A landscape with many valleys, sampled at points; each row gives a point and its height.
A ball rolls from a point to the lowest of its 2 nearest points, and stops where none of them is lower. Distance is the straight distance between rows; heights are no part of it.
j482 height 7.00: [ 74 134 171 127 105 129 107 126 170  99 178 136 137  96 131 131 126 124
  61 105 142  85 124  56 159  94 101 106 145 205 131  94 168 103 134 178
 123  92 109]
j552 height 2.57: [127 122 145 172 115 122 121 121 130 120  94 139 183 119 131 133 154 125
 107 136 155 126 148  74 141  98  91  68 141 125  70 126 149 124 125 157
 112 150 147]
j303 height 5.60: [215 138 134 147 109 128 175 122 123  98  66 129 150 156 158 149 168 123
 126 134  81 115  90 151 164 125 120 131  79  73  92 153 114 147  89  73
 139 140  99]
j302 height 5.08: [119 141 124 137 148 109 157 106 171  85 173  86 107 127 132 165 191 194
  74 147 134 134  85 127 172 112 116 107  80  87 138  76 112 162 127  97
 164  80 174]
j149 height 2.87: [155 111 140 131  95 129 146 111 106 140  89 161 159 111 167  91  83  61
 165 127 108 120 172 133 106 138 136 137 148 166 146 150 134 102 108 119
  87 176  58]
j679 height 2.26: [159  68 139 146 155 135 143 171 161  43 134  78  77 160 151 132 170 137
  97 105 157 103  97 119 203 146 127 135 142 104  55 134 135 138 119 116
 137 122 166]
j483 height 4.04: [157  92 126 159 130 145 116 123 165  96  72  68 120 134 118 164 157 175
  87 174 149 105 115 140 139 181 128 154  75  72 106 143 125 135 124  96
  99 125 146]
j913 height 7.65: [104 150 137 127 111 119 126 105 170 103 162 139 151 119 119 125 143 188
  89 126 118 147 106 117 130 148  93 110 125 140  99 138 136 143 132 146
 164 118 131]
j123 height 6.09: [110  80 147  91 140 118  92  65 126 159 163 118 111 111 156 122 111 165
 127 130 154 123 199 151  97 194 121 166 144 149 148 103 112 101 162 106
 150 139  96]
j105 height 6.91: [121 130  97 132 123 145 122 158 136 155  78 132 149 137 101 107  65  54
 154 148  82 111 152 149  85 121 171 194 136 163 160 139 151 113 148 126
  82 168  60]
j592 height 8.56: [141 131 132  83 135 122 157 136 107 123 135 147 125 159 165 105 116  99
 108  78  75 103 121 143 147 148 133 138 120 122 114 150 122 128 119 135
 155 127  95]
j821 height 8.30: [106  51 156 108 127 133  40  82 170 102 182 121 111 126 126 140 175 186
  84 130 165 101 156 132 107 172  92 157 138 109 102 140 139  97 166 139
 157 144 125]
j393 height 6.00: [165 149 126 115 113 118 171  98  73 135 138 160 133 133 169  79 135 131
 168  89 129 160 112 140 140 151 142  94 158 123 117 163 104 150 103 106
 168 183 131]
j434 height 7.39: [125  96 139  80 161 124 161 149 114 127 192  96  30 125 163 111 117  85
 131  86 163 106 151 146 164 108 146 125 163 147 169  77 126 127 133 115
 134  95 126]
j507 height 5.25: [160 152 113 208 112 136 188 160 150  79  77 110 178 126 124 145 160 131
  91 151 136  97  74  84 176  72 120  95 107 128  83 137 170 132 120 149
 119 123 156]
j148 height 5.52: [ 81 154 102 204 125 160  99 171 192 105  84  85 136 132  71 180 183 171
 120 186 182 127  93 122  77 108 126 118 119 107 119 163 173 125 126 166
  80 163 196]
j743 height 7.43: [140 106  87  98 145 159 103 159  75 160 113 150  93 173 140  96  88  84
 189 100 143 135 163 164  76 152 169 144 167 125 144 175  94 134 144 130
 141 172 120]
j285 height 3.59: [110 164 122  92 115 129 115 121 110 153 149 191 150 156 130  97 107 161
 164  92 116 196 132 127 108 157 120  99 145 140  93 174  96 129 139 147
 170 139 146]
j397 height 3.15: [118 104  99 173 169 165  59 185 138 104 121 112 117 174 101 130 170 170
 134 139 180 130 112 114 121 115 138  89 159  88  61 151 124 155 146 165
 124 134 215]
j873 height 7.04: [183 122 139 154 105 121 219 134 134  78 134  63  94 112 158 132 143 128
 106 145 156 119  94 131 194 134 142 145  87 123 151  93 131 148 101  47
 103  98 129]
j784 height 6.03: [124 183  96 129 134 125 149 171  87 154 117 168 131 146  94 119 116  98
 159 115  85 122  80 131 129  55 143  93 138 131 136 139 109 148 107 151
 164 107 150]
j17 height 4.77: [198 124 108 164 122 134 159 148 114  82  91 118 122 172 149 100 134 141
 163 113 119 139  77 146 139 165 175 135 128 103  80 173 107 174  98 108
 147 150 150]
j772 height 3.09: [107 157 117 150 110 124 136 150 136 150 116 143 167 110 103 128 129 137
 146 149 149 148 131  83 125  83 114  81 150 166 112 133 138 119 119 162
 118 118 168]
j881 height 3.87: [164 118 147 154 123 140 139 149 147 107  61 123 161 148 133 124 101  71
 122 122  77  80 112 112 146 135 126 150  95 139  94 141 167  96 115 134
  99 136  65]
j381 height 4.99: [103  66 149 123 131 124  83  63 124 152 160 129 115 115 164 124 165 192
 128 127 190 156 191 130 103 177  82 103 169 102 108 120  92 134 145 140
 183 156 154]
j757 height 6.67: [100 145 140 137 110 114 161 100 172 116 148 127 161 100 130 110  89 126
 101 136 108 120 125 110 129 147 129 152 112 190 146  99 151 113 123 126
 105  97  81]
j755 height 6.77: [181 162 109 138 118  87 202 112 128 113 148  99 107 109 133 133 148 144
 122 128 113 159  76 153 189 127 153 134  81 118 171  99  98 171 103  48
 131  99 133]
j568 height 4.57: [101 140 157  87 135 123 119 147 118 144 105 184 163 145 141 146  97  70
 119 103  57  89 134 120 119  83  96  99 122 153 111 130 168  85 127 173
 130 120  64]
j399 height 7.11: [148 147 125 135 122 116 187 123  94 128 136 106  93  92 146 120 101  71
 135 136 135 110 135 148 169  97 176 144 139 170 220  67 141 143  99  81
 110  94  85]
j565 height 5.45: [ 88 211 112 108 140 116 123 125 153 173 115 168 175 149  72 174 143 153
 123 121  60 160  95 118 103  71  82 102  81 101 127 124 150 131 129 162
 124 118 157]
j37 height 4.05: [139  87  84 157 160 164  46 161 126 128 103 103 112 164  84 149 145 190
 172 137 165 158 146 156  91 181 178 127 148  96 113 150 103 155 121 126
 104 149 202]
j983 height 2.85: [171  91 162 104 127 121 129 105 117 143  75 105 132 132 147 144 136  96
 106 159 110  77 164 162 127 142 138 168  91  81 144 112 142 108 114  77
  90 138  52]
j692 height 7.28: [137 148  73  98 139 146 134 136  87 164 129 164 122 151 127  83  79 100
 180 121 103 153 131 159  93 141 171 132 155 129 161 154  79 152 132 125
 142 164 119]
j709 height 6.01: [106 150  86 190 110 170  78 171 177 106 105 107 155 139  81 140 130 181
 126 167 167 155  86  99  92 140 137 118 131 143  96 184 155 141 129 162
 106 132 191]
j388 height 8.71: [127 162 118  99 126 101 164 127 109 119 174 142 109 132 149 108 110 147
 128  84  87 152 101 130 156 148 156 127 122 150 143 123 117 145 120 133
 174  94 133]
j516 height 6.27: [107  90 151 126 106 124 131  79 145 118 148 100 104 103 156 100 102 153
 123 149 162 129 165 127 107 191 138 177 131 158 148 106 133 114 152 100
 122 129 102]
j901 height 3.28: [103 183 115  64 119 116 134 116  72 165 182 202 130 138 149 105 116 138
 150  59 115 184 144 126 123 126 118  90 152 152 142 147  88 136 119 141
 189 143 138]
j267 height 8.45: [145 111 117  91 156 146 117 170 125 109 114 134 103 176 146 108 104  83
 113  94  59  80 122 165 129 142 154 172 106 125 122 146 147 124 148 136
 144 132  93]
j646 height 7.31: [175 110 143 128 121 130 177 118  98 116 141  76  81 101 165 110 106 101
 133 145 163 121 147 155 161 148 165 149 127 138 181  83 118 137 117  57
 106 129  89]
j190 height 6.60: [177  79  98 135 128 132 126 125 113 147  74 134 128 154 124 120 106  93
 173 145 111 113 147 158  96 161 167 159 124 102 155 150  97 143 122  85
 109 159  95]
j176 height 5.53: [168 115 155 140 145 121 139 139  91 127  61 149 156 159 141 164 162  86
 127 146 106  94 122 126 138  81  93  86 105  59 100 138 119 113  86 116
 136 157 115]
j704 height 3.69: [ 98 161 160 107  99  95 137  88 136 134 156 160 173  85 147 126 143 140
 118 110 142 159 145 101 148 127 102  92 148 189 138  97 129 122 121 154
 143 103 104]
j902 height 5.77: [169 170 120 116 117  93 191 100  74 150 178 145 123 100 158  82 142 165
 168  82 119 207  93 111 179 154 149 105 161 137 163 152  97 162 114 113
 169 152 135]
j96 height 3.79: [131 167 145  84 101  97 174  83  92 143 172 160 141  82 150  97 109 100
 139  75 106 165 140 139 158 115 149 127 151 194 200 103 119 143 100 116
 144 109  87]
j308 height 3.16: [159 151 117 165  96 122 164 107  93 169  94 170 161 109 154  94  86  73
 176 157 125 123 148 120  96  86 137 108 153 150 175 139 116 110 105 103
  93 161  79]
j374 height 5.49: [175 162 111  94 120 119 200 126  74 103 174 132 104 117 184  88 155 128
 146  58 107 162  65 152 191 126 163 104 156 137 172 143 112 156  88 104
 173 136 113]
j697 height 2.18: [184  76 160  61 129 143 105 103  92 138  87 159 117 163 212 126 151  86
 136  91  83  71 163 175 124 157 119 139 113  56 143 157 107 113  92 101
 129 183  63]
j686 height 6.04: [ 81 125 128  78 182 112  95 170  97 150 152 157  91 136  99 161 131 112
 130 117 143 102 134 136 128  71 118  91 146  85 142 114 127 113 147 171
 150  85 161]
j321 height 7.99: [110 102 140 141 100 119 103  51 170 126 114 135 179 121 116 140 148 179
 100 163 131 145 145 140  83 181  88 146 103 127  97 150 136 105 145 125
 107 153 114]
j858 height 5.03: [ 91 157 145 120 119 112 119 112 120 188 103 171 185 108 103 158  95 100
 124 141 107 146 153 119  99  72  99  94 120 156 168 102 141  92 128 153
 109 129 100]
j829 height 6.79: [ 58 158 127 120 107 126  93 108 140 181 158 147 154 114  90 140 123 177
 123 162 169 171 155  98  69 108 100  94 143 136 149 120 121 114 157 162
 130 118 151]
j371 height 5.10: [115 173 135 145 130 106 148 112 162 131 100 133 170 127 117 174 158 151
 111 144  69 141 101 129 130 100  96  87  77 101 119 109 147 131 114 139
 121 100 128]
j515 height 4.12: [142 118 149 169  95 145 136 129 152 122  69 156 206 130 148 131 119  95
 129 123  96 107 125  90 127 115  92 124 123 153  68 158 159  95 112 156
  98 152  91]
j475 height 6.72: [100 104 118 164 127 137 115 141 146 118 156 102  93  93 129  92  91 133
 129 169 208 118 130  91 117 154 133 162 171 174 135 121 133 121 167 134
  99 118 152]
j616 height 6.47: [113 118 162 138  90 124 141  96 152  96 144  97 139  96 158 107  81 118
  94 122 121 101 159 139 131 185 140 199 129 193 126  98 163  96 139 120
 107 122  76]
j386 height 5.07: [ 89 135 113 174 145 142  95 148 153 142  96 117 149 143  63 183 181 165
 122 184 164 129 119 115  85  87 101  82 129  84  99 156 158 127 143 160
  94 144 186]
j596 height 3.67: [110 175 136 171  93  87 171  58 148 128 146 105 172  75 127 140 181 182
 102 157 154 179 110 114 141 120  92  93 101 140 158 103 120 157 110 114
 102 122 161]
j793 height 3.47: [150 164 128 129  93 107 178 104  89 151 132 177 150  90 129  93 106 103
 164 125 111 149 132 121 140 115 135 110 142 182 167 134 128 126 100 118
 119 132  93]
j774 height 4.62: [112 155  89 152 143 125 117 144 139 139 102 113 137 137  87 171 150 161
 138 176 135 162 114 141  87 135 121 114 115  83 123 141 113 142 130 134
 110 131 171]
j542 height 6.39: [189 110 101 120 131 147 121 123  93 141  87 165 130 179 138 108 138 121
 180 124  99 137 126 165 107 150 147 123 119  73 133 169  80 152  89  91
 137 190 123]
j378 height 6.08: [166 138 106 110 106 107 160  90 125 152 127 107 121 142 127 123 111 138
 139 138  87 135 132 172 120 169 161 185  66  97 179 109 105 140 137  54
 117 134  97]
j459 height 7.44: [ 99 123 142 119 107 110 124  81 169  95 209 137 128  86 148 124 152 178
  74 113 152 132 107 117 140 140 106 135 144 169 142 104 133 137 147 132
 177  91 127]
j59 height 6.31: [109 151 109 184 113 159 110 131 172 135  83 134 183 136  90 139 138 172
 146 159 137 176 103  97  89 136 111 111 124 150  82 171 140 135 126 154
  95 166 168]
j466 height 7.72: [ 88 108 159  97 171 128 128 165 130  96 166 114  60 114 133 113  98  83
  92 109 124  82 138 122 152 117 159 178 144 174 153  86 160  95 161 137
 101  80  92]
j712 height 6.20: [172 150  94 119 120 128 134 101  67 152 116 198 135 166 147 105 154 137
 200 106 105 158 113 150 125 135 124  83 153  87 125 181  75 162  94  83
 161 192 144]
j863 height 3.21: [148 173 131 198  77  93 189  93 145 118 113 119 183  78 126 124 153 154
 133 159 143 176 105  91 169 131 112 112 121 159 135 124 143 149 118 116
  98 127 147]
j819 height 6.57: [ 48 148 125 110 136 133  69 147 147 148 166 171 144 123  79 155 135 154
 109 148 164 143 139 100  90  80  90  91 134 127 116 138 131 104 173 186
 147 104 155]
j312 height 6.76: [167  90  98 170 127 157 120 151 110 141  66 137 133 138 118 102  86  54
 171 141 117 101 144 140  93 137 171 184 142 135 156 160 123 113 132 108
  78 181  77]
j260 height 6.32: [ 70 158 122 110 162 134  94 173 132 157 139 147 115 134  48 154 133 151
 126 149 144 129 127 105 100  56 119  97 135 114 145 122 134 118 158 186
 136  77 179]
j430 height 7.30: [164  82 147 142 128 137 158 116 146  92 139  62  80 115 159 119 129 138
 116 142 168 117 128 139 169 176 139 161 121 120 131 105 121 135 122  81
 118 124 143]
j163 height 2.72: [127 173 129 186  84 107 161  98 151 156 110 140 211 104 115 125 151 167
 142 153 140 188 124  80 134 100 105  79 134 137 125 137 135 128 116 144
 106 167 168]
j452 height 6.51: [101 157 167  96 127 125 132 153 125 140 136 147 145 105 153 132 119  68
 112  80  99 101 127  88 168  38 108  83 149 187 170  89 153 128  84 182
 123  69 101]
j837 height 2.55: [174  96 139 108 117 146 143  93  74 136  97 155 128 133 200  99 120  67
 162 115 117  90 176 155  97 142 138 126 141 104 142 162 102 113  93  99
 118 201  47]
j766 height 5.97: [125  87 162 112 126 133 114 130 152  92 175 120  90 129 174 114 132 116
 104  99 155 100 141 111 154 156 112 144 161 147  85 116 147 127 156 153
 139 112 119]
j737 height 4.71: [118 103 133 138 125 129 121  52 135 165 158 101 105 106 142 137 159 186
 136 154 189 168 168 146 113 167 106 103 122  90 153  96  88 134 140  96
 141 145 165]
j563 height 3.22: [151  78 113 109 169 140  99 161 132  95 172  96  55 165 143 130 146 184
 126 120 156 127 129 147 156 152 143 136 139  72  98 135 117 142 147 125
 167 102 184]
j602 height 5.24: [ 87 103 132 105 118 147  73 104 129 122 190 150 108 127 140 112 155 187
 113 114 186 148 152 102 108 156  90 102 181 139  88 132 113 134 159 172
 197 145 153]
j769 height 4.07: [139 117  83 153 155 150  97 168 133 141 109  91  86 161  74 133 107 153
 172 150 148 151 132 161  90 156 171 165 134  84 125 144 105 148 154 114
 120 129 176]
j809 height 7.70: [ 95  95 136  73 184 126  75 192 100 153 130 146  93 152  97 127  97  75
 135 100 103  77 140 150 108  86 143 160 140 108 127 124 145  81 176 169
 137 104 112]
j276 height 4.80: [ 79 144 162 100 138 107 117  92 139 150 123 153 159 120 122 151 114 109
  96 125  88 120 155 131 101 114 103 120  99 140 138  99 157  91 136 155
 122 110  76]
j251 height 5.70: [137 164  85 128 117 129 131 100 136 167  95 167 181 153  85 147  98  88
 147 134  31 145 125 161  65 111 125 156  67  98 152 136 118 113 135 100
  91 167  84]
j189 height 5.33: [142  93 180 106 155 108 118 146  86 152 111 129 104 122 152 148 138  71
 133 119 144  86 170 136 127  94 112  99 142  92 129  98 122 115 124 136
 117 137 104]
j759 height 2.90: [ 85 160 154  46 137 100 129 112  98 151 188 180 133 134 181 122 124 124
 123  52  94 134 143 128 150 126  86  83 157 134 129 109 108 135 111 161
 202 114 110]
j274 height 4.47: [178  97 160 175 104 146 161 124 133  74  69  73 139 121 138 151 157 118
  99 181 152 101 122 121 155 157 123 154 102  99  98 136 138 132 111  84
  87 136 124]
j932 height 5.73: [131 112 122  82 171 134  77  99  80 179 137 138  88 177 123 146 133 171
 169 121 139 150 169 156  95 159 129 118 156  74 131 132  88 148 132 114
 182 153 172]
j942 height 4.09: [105 153 166 135  89  93 150  51 140 133 179 123 142  64 134 128 139 164
 118 134 148 173 145 119 132 142  94 126 133 169 179  59 120 141 117 107
 149 105 109]
j206 height 6.28: [126 158 139 116 138 111 154 149 101 154 132 172 133 112 131 132 119  86
 131 105  99 118 123 112 158  53 125  77 155 149 152 106 125 133  97 161
 146 105 125]
j2 height 7.19: [ 70 116 138 128  93 141  76 109 138 127 197 139 127  81 130  98 105 157
  97 139 204 134 153  75  93 134  88 136 177 201 124 123 134 116 165 181
 149 122 114]
j362 height 7.84: [ 88 143 121 141 115 128 102 102 181 131 145 151 164 129  91 139 136 177
 107 137 125 153 124 115  84 165 113 146 103 138 108 151 136 108 156 155
 128 138 134]
j831 height 6.52: [176 170 112 115 111  97 183  73 123 155 146  94 123 130 144 139 167 179
 132 136 104 167  86 155 160 148 135 133  53  61 144 105  95 180 125  52
 145 124 156]
j140 height 8.84: [150 163  90 109 133 110 174 104 112 155 167 129 103 147 135  92 110 150
 163  96  97 169 104 167 146 162 165 152 105 123 156 121 104 166 140  87
 170 124 127]
j988 height 8.04: [113 130 117 152 133 151 132 178 174  70 138  94 101 140 120 104  73 100
  99 123 110  83 102  95 164 146 171 216 121 195 111 128 185 104 164 138
  85  89 118]
j528 height 4.35: [131 139 165 113 111 129 144 123 111 125  92 181 185 129 166 109 118  78
 121  80  83 109 137 103 132 114 111  96 130 154  83 154 150 109 102 167
 125 153  76]
j405 height 3.58: [174  45 132 128 159 157  89 154 136  98  93  62 100 152 106 163 169 139
 117 146 141  79 137 153 154 160 149 167  90  50  97 152 125 121 112  95
 111 113 144]
j367 height 5.93: [109  95 120  84 148 122  76  60 112 204 152 131  97 142 137 126 125 162
 154 109 142 141 198 143  86 188 127 136 137  95 156 122  90 115 154 115
 164 157 125]
j677 height 3.61: [117  93 102 170 149 176  51 200 119 123 111 110 101 162  77 138 125 166
 172 137 177 138 126 123  95 144 161 124 175 113  72 172 112 153 137 162
 113 136 196]
j340 height 4.46: [171 152  86 164 117 139 130 154 119 119  91 139 152 178 110 102 134 162
 185 116 100 179  72 135 131 143 158 117 131 114  73 186 106 161 101 120
 146 147 160]
j927 height 5.47: [ 80 112 130  83 159 132  73 115 109 148 180 145  88 145 140 131 127 173
 132 102 158 143 144 130 102 154 117 102 155  97 107 130  89 134 159 143
 189 114 161]
j337 height 7.18: [103  86 131  90 154 148 129 171 114 111 189 101  40 115 155  85  92  89
 138  97 201 129 147 114 149 141 153 152 180 168 144 119 117 133 158 153
 141 118 155]
j33 height 5.75: [183 138 127 165 133 144 159 155 113 116  50 139 165 145 139 151 149  80
 130 134  66  93  81 135 129  82 125 115  88  86  98 154 130 131 103 123
 136 139 104]
j662 height 5.81: [ 85 113 164  70 166 112 108 133 102 142 182 134  81 107 124 146 128  88
 107 113 133  97 163 123 135  80  97 103 163 115 145  80 129 102 145 159
 140  74 125]
j776 height 5.06: [153 112 122 120 142 124 126 165  96 160  89 135 110 130 124 121  98  67
 153 147 133  95 153 131 102  84 144 135 155 121 153 116 119 120 113 129
 104 151 123]
j650 height 4.67: [110 121 157 139 147  98 137 108 166  93 155  91 119 117 125 164 176 155
  69 171 145 113 115 121 150 123  92 110  92  98 127  92 130 136 136 109
 127 106 144]
j611 height 5.16: [148 163 135  92 126 115 206 137 111  75 179 137 119 104 190 101 141 109
 109  44  88 140  82 120 212 122 144 121 151 184 144 139 136 157  91 131
 162  96 109]
j871 height 2.59: [123  77 113 161 154 155  83 164 163  69 153  95  95 162 100 155 195 170
  87 144 182 117 108 122 160 134 124 110 142  80  70 147 127 150 152 134
 142 117 196]
j861 height 4.06: [146 117  81 135 158 171  83 201  95 148  82 148 107 176  93 136 116 121
 196 121 137 128 129 142  85 116 159 119 168 101  99 177  97 139 124 153
 136 159 177]
j762 height 4.53: [131 145 176 102 101 110 177 124 107  99 154 142 146  80 192  91 113 103
 119  76 119 130 134  97 182 110 137 106 177 223 150 116 155 118  92 142
 119 112  84]
j663 height 5.56: [119 109 188  69 165  95 124 115  91 153 149 135  93 109 157 159 136  87
 115 111 129  86 174 151 144  98 109  80 135 100 166  67 115 117 116 107
 137 100  91]
j25 height 7.57: [115 102 120  87 169 144  64 168  89 172 106 159 106 171 110 132  98  81
 159 113 111 120 166 152  79 117 140 130 144  93 132 158 112 112 150 154
 145 156 117]
j721 height 3.91: [104 161  92 115 106 172  84 166 123 141 143 164 138 155 102  99 103 178
 146 120 137 187 119 100  98 148 139 117 153 159  74 177 105 132 142 169
 157 137 153]
j428 height 4.82: [144 151 143 111  95 113 175 122 104 102 146 161 169  97 171  86 114 121
 116  71  90 134  99 104 180 126 130 111 145 202 113 148 132 128  93 164
 148 138 101]
j908 height 5.27: [153 157 117 141 122 106 151 113  97 146 103 146 159 128 133 155 144 112
 156 160 107 144 114 142 133  96 112  89 120  85 122 133 100 142  98 108
 133 141 130]
j420 height 3.66: [128 128  95 125 169 140 112 157 104 131 142 109  69 146 116 119 113 139
 158 123 143 138 121 148 129 131 149 138 135 115 131 130 114 143 152 123
 166 106 172]
j589 height 8.32: [137 130  89 127 163 138 128 185 125 112  77 117 117 167  99 126  89  64
 130 122  72  79  96 143 131  99 171 187 106 134 142 132 153 124 155 140
 114 113 102]
j560 height 4.22: [ 92 139 136 157 127 101 144 116 147 130 136 105 151  85  99 167 178 157
  85 171 169 130 119 114 118 103 103  84 101 125 144  95 133 131 124 131
 118 106 161]
j196 height 2.16: [143  98 172 150 137 123 134 143 129  96 105 117 153 136 151 145 164 120
  83 123 138  97 138 113 155 118  86  82 119 112  70 120 145 104 138 155
 130 135 132]
j520 height 4.76: [ 92 146 145 156 121 117 136  99 171 143  76 106 167 113  97 196 176 144
 101 185 114 133 118 132  95 112  82 112  49  86 132 114 152 109 123 131
  87 129 136]
j95 height 8.19: [125 129 108 136 143 149 151 188 138  89 102  83  94 154  94 122  79  72
 120 134 107  80 109 136 148 136 190 228 104 157 131 123 170 122 161 132
  99 110 120]
j132 height 7.22: [ 82 109 141 123 123 115  87 110 175  95 186 129 106 104 111 140 147 152
  58 141 162 102 125 103 137 114  91 114 138 160 128  95 149 116 165 150
 147  86 134]
j277 height 6.87: [123 164 146 118 119  96 171 109 130 121 147 110 136 103 130 129 106 107
 108 128  94 131 111 142 143 125 142 133 105 171 183  73 134 136 113  97
 114  85  83]
j924 height 7.58: [ 92 122 128  67 176 114 133 144 116 125 205 117  60 120 135 125  89  86
 108  87 118  97 157 152 154 101 158 158 146 152 195  73 134 121 144 125
 126  63 104]
j170 height 5.34: [204 141 102 157 120 136 161 132 117 122  75  94 133 155 119 138 165 150
 141 153 109 130  95 168 139 141 137 140  71  57 122 136 101 161  97  61
 119 141 146]
j9 height 4.42: [169 115  94 170 125 168 113 201 107 147  64 117 109 146 109 117  92  99
 186 148 151 111 126 123 117 102 153 139 175 126  95 170 122 140 125 139
 108 149 162]
j356 height 3.30: [ 86 150 162  68 111 103 133 100 113 124 193 155 136  87 177 111 138 137
 114  56 129 148 154 121 153 138  97 101 177 194 151  91 121 121 121 171
 181  93 111]
j484 height 2.51: [181  54 167  90 119 129 101 109  93 132  75 117 128 152 180 128 146  95
 120 135 114  88 172 173 136 170 124 158 109  71 108 147 116 109 106  75
 118 167  62]
j50 height 3.10: [144  50 118 152 179 153  73 153 163  59 132  72  73 159  99 162 193 170
  95 148 169  88 115 147 151 157 125 157  97  56  85 146 128 133 144 111
 119 119 196]
j305 height 8.42: [100  43 179  99 151 127  22  79 162 115 150 126 154 137 113 162 180 170
  81 125 132  89 167 154 104 170  93 156 106  58  91 151 138  78 153 153
 142 146 114]
j89 height 3.20: [134  97 187 102 128 124 116 114 142 101  89  82 124 109 124 155 134 103
  82 152 108  76 168 174 116 145 117 178  80  99 139  82 167  91 145  78
  75 113  47]
j566 height 5.43: [156 132 122 166 101 123 171 161 124  72 133 109 115  87 161 107 114 106
 123 124 156 122 108 101 167 137 137 138 153 168 105 132 144 132 105 125
 111 123 140]
j298 height 6.30: [148 163 109 127 128  95 146  76 142 164 134 112 137 140 109 147 137 153
 132 155 103 159 105 162 105 157 135 140  58  82 146 103  98 157 134  73
 120 133 151]
j472 height 5.74: [ 86 191 102 117 141 113 127 146 121 175 126 180 149 150  85 148 125 140
 148 116  88 164 112 129 105  79 108  82 116  98 126 117 109 142 119 151
 162 118 168]
j838 height 4.75: [150 141  87 169 137 137 144 173 116 153  87 114 122 127  98 135  95 109
 177 161 146 118 113 128 106 100 152 131 132 124 144 138 128 129 116 127
 100 140 147]
j882 height 7.01: [ 91 117 137 136 108 143  88 103 135 152 146 143 150  95 114 117 106 151
 144 152 188 159 165  97  73 143 107 124 162 161 121 141 120 123 149 154
 124 138 137]
j622 height 5.00: [153 161  99 167 134 126 162 141 114 155  77 119 150 140  91 153 150 135
 151 172 118 154  97 155 109  97 126  92  91  67 126 130 113 151 108  95
 108 146 165]
j217 height 7.90: [ 79 121 129 120 123 150 111 160 172  62 170 117  98 115 116 106  89 106
  69 104 126  76 118  94 146 137 144 186 132 202 123 108 179 110 160 152
 110  71 103]
j872 height 4.11: [138 193  84 160 116 144 139 170 132 141 120 137 152 156  88 125 107 161
 163 140 115 175  80 129 112 111 147 127 128 132  94 161 124 155 117 133
 134 120 172]
j198 height 2.81: [174  60 124 111 156 158 102 142 152  77 145  85  74 156 161 116 168 160
 133 101 152 122 123 140 180 175 149 141 154  70  42 151 104 148 117 128
 172 132 188]
j98 height 6.95: [103 104 119 150 129 140 121 194 125 104 176 116  60 117 122 104  87 105
 124 130 205 101 136  72 155 101 144 148 186 188 126 118 139 126 164 170
 108 100 174]
j805 height 6.48: [ 77 116 127 156 129 124 114 109 146 136 147  88  95  89 115 123  95 132
 130 170 175 127 155 128 108 159 144 170 118 153 184  89 141 110 153 100
  81 108 126]
j546 height 1.71: [142  69 160 172 140 128 110 163 143  70 115 104 117 134 148 133 162 102
 100 120 157  78 123  96 174 122 108 133 137 100  47 141 148 133 134 158
 112 128 150]
j481 height 5.87: [156 159  86 104 112 122 132  89 139 161  97 157 146 158 110 120 108  88
 138 148  45 141 133 177 103 140 162 190  64  93 175 127 106 132 146  72
 114 164  61]
j729 height 3.55: [125 111 158 124 143 130 116 141 144  96  74 107 134 126 111 162 119  95
  90 149  98  80 133 142 123 132 127 176  77 120 116 115 181  91 139 129
  78 109  78]
j440 height 5.28: [ 83 169 123 129 137 144 111 125 159 191  93 157 190 120  75 164  96 137
 123 145  79 151 134 108  73  69  92  98 107 138 133 151 174  84 134 164
  87 148 120]
j281 height 8.15: [ 99  89 152 151  90 130  68  41 182 115 167 135 166  94 126 141 179 207
  76 142 169 115 158 124  91 180  64 145 137 140 114 133 137 112 150 127
 162 153 121]
j582 height 7.10: [113 150  75 111 137 142 118 150 130 166 115 135 120 135  86 111  61 100
 153 132 105 138 142 145  86 131 157 171 130 147 166 131 125 127 147 130
 130 134 120]
j297 height 4.41: [118 149 129 145 109  94 149  60 122 172 185  99 116  77 137 128 132 170
 147 149 159 183 139 136 121 155 128 128 104 143 182  81 109 137 134  78
 119 123 144]
j928 height 6.78: [ 58 154 173  91 129 126  97 135 155 143 172 152 149 100 121 140 123 105
  93 118 130  99 125  58 150  51 101  99 146 198 169  87 168 106 113 206
 121  52 111]
j689 height 5.09: [185 130  99 184  95 139 181 144 130  87  98  98 136 136 149 103 110 120
 151 145 133 143  75 128 164 152 160 151 123 140 107 155 143 153 106  88
 122 133 137]
j445 height 5.72: [144  99 132 122  95 127 164 132 127  96 156 100 112 115 170  66 107 130
 136  97 146 132 134 112 148 168 145 137 154 164  90 138 121 132 129 139
 137 139 133]
j783 height 4.84: [174 118 131 181 121 135 154 161 134  99  63  94 144 132 121 158 160 117
 127 165 149 113  92 110 148 112 126 110 108  95  90 145 132 140 102 119
  95 141 149]
j940 height 5.50: [108 159 111 119 135 144 110 117 165 205  79 164 188 136  64 181  98 102
 154 161  57 168 145 146  54  93  94 137  85 116 145 140 143  84 133 118
  58 177 116]
j892 height 4.17: [125 161 158 104 112 106 164 103 129  95 177 111 123  73 169  75 108 105
 115  75 114 148 125 130 172 142 162 148 164 229 187  86 152 140 105 124
 128  97  85]
j435 height 3.60: [127 181  99 167 110 154 149 180 145 151 103 125 148 124  84 108 107 133
 153 150 132 148  92  80 131  75 144 121 129 177 140 148 155 129 126 174
 125 109 177]

For each start below, name the point where the ball stops.
j267 -> j759
j337 -> j759
j582 -> j697
j399 -> j759
j362 -> j163
j755 -> j697
j140 -> j697
j829 -> j871
j809 -> j871
j374 -> j697
j927 -> j759
j784 -> j163
